Points, in no order, along strands that fork, close into loops and pass close to each other.
In the rows, 128 means zero.
Points whose rows are less than 107 apart are linked; no others are. Some points are linked to none.
K_145: [115 138  55 126 160  98 129 102 122  70 114 139  67 116 124 114 124 135
  94 157 135]
K_677: [119 106 120 104 141 157 152 122 139 137 159 113  82 158 142  90  51  78
 151  78 158]
K_713: [102 159  83 138 101 103  84 102 113 113  86  93 131 118 170 189 154  74
 137 157 113]
K_699: [122  98 141 145 148 148 129  79 101 124 172 119 135  70 142 181 129 145
 125 161 123]
K_671: [138 117 114 152 105 152 133  98  98 125 160 135 122  78 160 191  83 106
 129 166 103]
K_576: [134 160 170  94 126 148 132 216  81 155 151 172 138 136 120 143 163 183
 134 117 122]
K_906: [169 121  88 129 149 153 128 116 143 171 115 117  83 109 101  81  58  90
 136 138 103]
K_292: [ 88 174 161 166 141 117 124  81 165 163  57 122 163 106 113 122 162 172
 110 155 174]
K_810: [197  91 151 105 130 149 165 107 171 107 179 134 173 160 158 112 139 166
 135 139 103]
K_885: [129 116 178 108 135 148 167 140 141 127 183 150 147 188 135 105 147 146
 113  87 132]
K_670: [103 114 130 152 161 161  96  59 109 103 100  84 121  96 126 191 135  74
 123 143  95]
K_289: [101 143  92 167 125 101  75 128 113 105  98 120 141  86 156 167 159 114
 110 173 124]
K_547: [144 107 145 126 155 141 140 118 121 156 170 120 134  82 145 163 128 156
 138 125 133]
K_680: [130  95 171 169 134 167 112 143 115 161 117 129 107 147 123 163 104 127
  99 140  66]
K_672: [120 115  94  71 114 144 119 118 143 154 150 150  78 132 169  58  95  83
 138 137 123]
K_218: [145 116 103 114 174  74 131 130 139 138 115 104 168  96  85 118 153 149
 141 122 139]
K_845: [135 137 133 130 126 123 118 137 210 119  79  90 129 174 155 109 158 162
 112 144 181]
K_339: [ 72 151 156 176 138 108  96  82 134 150  49 108 170  98 118 130 151 124
 114 140 157]
K_215: [ 94 111 170 146 132 111 116 176  66 132 142 151 161 125 109 148 137 129
 116  97 120]
K_242: [140 119 147 114 147 126 143 191  96 145 155 119 122 120 121  95  89 131
 158 119 141]
K_58: [129 119  60 127 116  95  88 159  88  96  92 131 100 122 129 172  88 106
 148 139 101]
K_676: [ 98 142 154  98 163 154 139  88 136 201 110 177 104 151  90 165 162 161
 145 103 123]
K_112: [ 63 146  88 131 107  80 112 130 114 148 100 132 116  85  91 113 129 111
 152 109 176]
K_208: [126 127 161 180 140 160 139 114 173 153  75 101  92 142 106 140 135 148
  68 146 144]
K_732: [134 130 103 154 104  88 121 180 124 136 115 128 109 110  92 131 111 128
 124 146 140]
K_24: [182 158 153  91  93 149 125 172 189 127 165 125 150 169 174 139 145 159
 149 109 117]
K_262: [128 114  59 128 152  89  98 113  99  90  96 147  99  94 125 103 126 111
 106 175 120]
K_412: [118 126 155 153 168 161  94  69 113 107  72 107 140 130 125 173 169 115
 102 148  80]
K_189: [179 154 137  91 108 140 157 188 173 146 152 153 126 197 135 127 131 171
 155 105 113]
K_395: [ 96 153 120 191  79 117  94 104 139 164  69  89 150 124 100 178 127 115
 131 119 125]
K_524: [102 135 149 147 133 117 129  83 181 195  76 128 154 136  98  99 172 155
 101 120 157]
K_154: [ 88 138 132 126 122  89 111 160 139 155 102 103 141 101  93 119 168 139
 148 126 199]
K_478: [147 146  91 122 111 107 139 173 122  50 152 123 108 123 128  83 144 109
 107 142 180]
K_254: [103 109 165 138 152 118 137 140 104 164 128 138 141 146 108 144 130 146
 109  89 126]
K_124: [127 108 114 165  94 150 159 136  85 112 167 142  90 103 155 156  65 116
 126 145 102]
K_312: [145 128 143 100 131 108 109 179 168 111 121 117 157 178 127  84 180 146
 118 116 137]
K_727: [135 114 143 154 157 111 124  92 107  93 117 146 165 121 139 169 164 182
 106 146  82]
K_364: [120 145 105 133  95  91  90 184  74 121 116 124 135 122 162 172 106 105
 167 144  88]
K_994: [145 115 155 174 161 114 147  74 122 107 138 150 171 108 121 125 159 170
  99 158 118]
K_904: [ 96 149  68 128 100 133 143  97 157 131  91 146  58 109  94 111 121 115
 105 122 152]
K_766: [ 57 138  70 152  87  92  94 125 113 132  63 128  88 129  82 144 113  97
 140 113 135]
K_825: [ 65 164  77 110 102 119 109 150  69 130  90 128 105 134 159 178  50  78
 170 100 102]
K_452: [145  73 182 154 121 152 160 166  70 102 165 165 162 133 118 109  91 164
 129 134 115]
K_105: [135 160 164 126 116 130 138 229  86 155 153 139 130 103 139 168 126 160
 155 131 134]
K_622: [114 119 148 153 152 129 100  77 115 133  85 137 171 158 139 175 162 143
  99 130  60]
K_900: [145 125 113 138 167 101 101 118 138 145  76 101 142 100  81 153 131 156
 120 142 112]
K_396: [130 129 170 161 110 173 133 143 166 187  78 135  77 152 103 156 145 163
  85 135 111]
K_391: [134 127 137 158 131 145 136 123 202 124  86  77  89 165 123 114 137 131
  87 144 155]
K_620: [124 117 183 169 131 189 104 125 141 179  69 115  88 129  93 152 127 124
 103 126  67]
K_776: [128 129 115 166 152  94 103 109 108  65 109 112 163  91 157 175 147 136
 104 168 113]
K_183: [123 136  65 130 120 108 104  98 105  74  59 122  97 128 122 174 106  93
 123 139  70]
K_635: [126 156 108 108 140 117 139 118 191  64 159  79 130 129 167 132 130 102
 127 128 190]
K_551: [ 96 126  97 115 140 142 139 121 114 142 150 132  55 115 127 123  78  96
 137 113 159]
K_102: [132 124 121 102 119 127  95 139 191  51 175 101 141 130 189 143 128  97
 136 129 150]
K_317: [164 126 146 126 146 134 165  94 131  83 152 178 183 136 136 103 184 186
 106 142 138]
K_454: [102 122 119 147 125 123  98 121  85 157 116 128 112 103 125 142  80  88
 152 120  97]
K_427: [155 129 118 119 165  80 119 130 146 113 131 112 175 106 107  59 158 135
 118 134 163]
K_23: [121 128 119 130 126 117 117  83 191 185 108  82 115 114 111  88 122 100
 134 131 186]
K_656: [112 122  63 116 123 115 101 105  95 119 114 188 110  82 138  68 129 106
 109 156 100]
K_226: [174  78 163  93 108 160 149 103 171  89 194 108 165 140 177 119 103 139
 164 112 111]
K_974: [126 109 148 143 127 148 130 103  76 151 137 122 165 123 132 175  71 111
 163 107  82]
K_243: [ 86 121 159 104 151 146 163 141  79 125 163 194 139 158 124 174 145 193
 151  93 102]
K_859: [164 168  97 131 138 102 146 111 212  98 122  88 129 118 159 127 116 131
 131 167 181]
K_812: [ 64 151 128 194  90 103 106  88 137 141  56 113 139 119 120 158 129  83
 107 131 139]
K_597: [107 111 176 117 129 134 125 199  35 105 168 136 150 110 101 114 144 129
 121 117 136]
K_608: [154 118 147 160 134 104 138 120  89 102 151 135 196  74 119 115 159 144
 110 130 119]
K_362: [154 106 153 149 116 165 150  94 106 144 143 198 143 157 113 123 110 177
 134 130  76]
K_290: [154 124 170 108 120 156 147 130 141  58 204 114 176 135 176 123 167 137
 123 128 173]
K_162: [114 115 171  94 103 153 142 173 120  94 205 110 133 165 160  84  95  74
 149  93 156]
K_742: [113 162  50 132  84  87 136 110 109  91  69 163 107 116 125 149 117 111
 106 111  78]
K_383: [115 144 157 105 139 143 119 173  67 150 141 211 139 166 128 163 143 175
 152 122  88]
K_685: [160 142 111 150 146 100 166 129 185 137 140 105 124 102 135 148 141 153
 107 158 167]
K_179: [145  83 151 180 130 164 126 135  86 127 138 133  98 128 145 132  57 126
 116 159  74]
K_29: [110 156 107 107  89 143 119  82  93 146  85  95 115 155 144 164 101  30
 158 116 105]
K_272: [150 143  71 127 112 112 133 100 146 147 139 132  98  64 136 115 127 105
 127 155 158]
K_933: [103 146 125 107 158 136 153  97 156 159 122 178  96 204  94 143 162 148
 114  95 143]
K_493: [133 157 134  99 126 105 103 169 208  95  88  87 156 168 164  97 191 154
 119 125 165]
K_209: [137 119 124 129 131 110 134 142  92 131 186 136 133  93 113  97 104 113
 161 121 134]
K_628: [124 107  99 109 129 124 111 121  98 147 137 169  94 106 140  48 114  85
 127 136 122]
K_924: [159  72 159  83 127 171 153 132 142  94 208 104 129 147 178 117  90 136
 155 140 138]
K_392: [110 144 160 108 168 167 111  89 101 188 103 173 141 138 102 162 127 144
 149  94  78]
K_178: [129 110 124 186  90 145 144 134 168 167 125 117  59 136 108 122 100  89
  88 142 137]
K_155: [120 144  91 111 113 109 116  89 195 126 117 100 131 124 130  68 122  85
 130 122 181]
K_110: [140 134 126 131 114 112 127 139  59  91 161 149 167  69 101  91 136  96
 133 125 127]
K_806: [ 99 125 188 128 150 160 126  92  89 178 108 121 154 133 122 171  93 130
 151  89  67]
K_569: [162 148 158 104 136 125 155 205 137 163 153 118 140 151 115 109 115 153
 156  96 136]
K_48: [103 161  71 123  81 106 129  73  88 124  93 103 112 143 146 176 131  54
 132 119 109]
K_381: [109 142  57 137 105  89 148 136  82  68 128 177  97 113 114 141 108 121
 113  98  95]
K_695: [115 108 188 116 110 145 144 154 130  94 188 121 158 179 161  76 145 105
 115  93 142]
K_139: [136 157 129  99 135 109 122 141 154 179 112 151 151 130 113 117 203 168
 132 146 146]
K_429: [114 175 126 172 136 124 123  79 154 125  82  91 113  81 122 197 131 124
 103 164 137]
K_832: [128 149 125 122 128 106 135 178  83  74 156 124 123 105  99  86 166 103
  86 142 180]
K_71: [121 112 153  86 147 148 141 170 144 114 173 105 126 174 161  91  68 106
 165  79 158]
K_174: [ 78 130  83 115 137 139 152  92 148 132 130 119  59 116 121 124 120  96
 115 108 186]
K_638: [145 139 118 115 165 122 100 117 154 180  77 142 141 124  97 134 184 184
 125 157 119]
K_636: [139  78 153 110 143 164 141 130 113 133 190 115 111 126 171 113 116 148
 131 131 150]
K_561: [104 131 142 118 118 126 114  91 201 201 110 105 157 151 110  87 162 126
 134 103 165]
K_264: [177 128 150 143  95 124 137 161 134 156 151 137 144 133 128  44  75  92
 132 121 109]
K_222: [130 147  89 106 134  77 107 111 155 118 122 118 149 101 124  50 145  99
 131 140 175]
K_160: [160  67 178 126 121 164 174 129  95 116 163 182 162 150 123 117 110 197
 148 138  87]
K_960: [ 98 144 140  96 129 104 104 172 129 177 114 139 143 111  98 152 199 174
 145 112 161]
K_523: [169 129 139 105 119 140 119 171 189 104 168  94 143 139 182 132 147 118
 138 128 139]
K_816: [187 146 138 125 129 123 155 141 197 163 150 119 120 128 159 148 171 175
 114 144 137]
K_552: [107 122 124 147 134 160 105 110 103 153  84 100  91 100 119 169 107  78
 142 132  92]
K_251: [214  99 128 134 110 118 156 119 142  94 179 113 163 117 124  87 123 137
 138 138 111]
K_159: [169 129 154  82 122 156 166 100 138  48 191 177 188 176 130  97 194 176
 133 125 128]
K_710: [205  99 115 141 136 125 144 144 136 143 153 123 138 119 106 106  70 152
 141 149  95]
K_269: [185 112  81  88 135 107 104 138 165 109 158 103 119 137 149  85 107  99
 149 145 120]
K_207: [142 101 166 165 140 173 149  94 123 168 118 168 113 174 113 136 120 158
  83 122  76]
K_522: [135 153 136 107 147 122 163 137 152  66 185  95 152 125 145 117 164 125
 120 125 191]
K_439: [127 133 133  93 150 126 151 122 196 154 113 136 106 210  97 115 143 157
 140  80 142]
K_355: [103 142 122 119 104 104  77 206  79 167  93 114 142 107 125 157 123 136
 185 130 116]
K_417: [117 112 147 123 131 115 113 208  81 102 144 123 125 127 116  89 169 129
  99 145 149]
K_465: [165 115 180  86  91 179 160 121 139  46 197 143 190 164 147 110 170 146
 142 100 123]
K_762: [173 108 125 128 151 150 138 136 133 169 137 102  94 118 114 119  45 121
 153 147 105]
K_423: [121 126  69 115 133  98 159 138 101  71 150 144  87 118 116 113 117 123
 112 116 155]
K_406: [ 91 177  91  89  97 151 117 114  70 148  95 129 102 153 179 152  73  76
 185 105  96]
K_587: [ 82 126  93 142 107 132  95 106 137 154  66 104  58 108  74 120 117  99
 128 127 142]
K_132: [114 104 170 125 155 131 164 135 108 135 157 169 128 170 113 136 136 178
 112  89 137]

How many points has the smallest loop of links through each point below? Write none if it is on no loop.
K_523 -> 16
K_677 -> none
K_859 -> none
K_924 -> none

A tip is a point with one link. Name the tips that can be reached along the links from each point below, in the order of the rows.
K_289 -> K_825, K_816, K_439
K_524 -> K_672, K_395, K_105, K_355
K_207 -> K_906, K_312, K_452

A piece is two or more points that can be reached from each other along the links. Count, over all rows, the pieces, the separate loops (a circle has one, a figure eight two, a Y none), the forks (points with three links) and the tips (points with one).
pieces -> 3
loops -> 1
forks -> 6
tips -> 10

Name the points in between on the shortest way along the links from the first point to the second, in order.
K_155; K_254 -> K_222 K_427 K_218 K_900 K_638 K_139 K_960 K_154 K_112 K_766 K_587 K_904 K_174 K_551 K_677 K_71 K_162 K_695 K_885 K_132
K_622; K_676 -> K_412 K_670 K_552 K_454 K_974 K_806 K_392
K_395; K_427 -> K_812 K_339 K_292 K_524 K_561 K_23 K_155 K_222
K_608; K_523 -> K_110 K_209 K_242 K_569 K_189 K_24
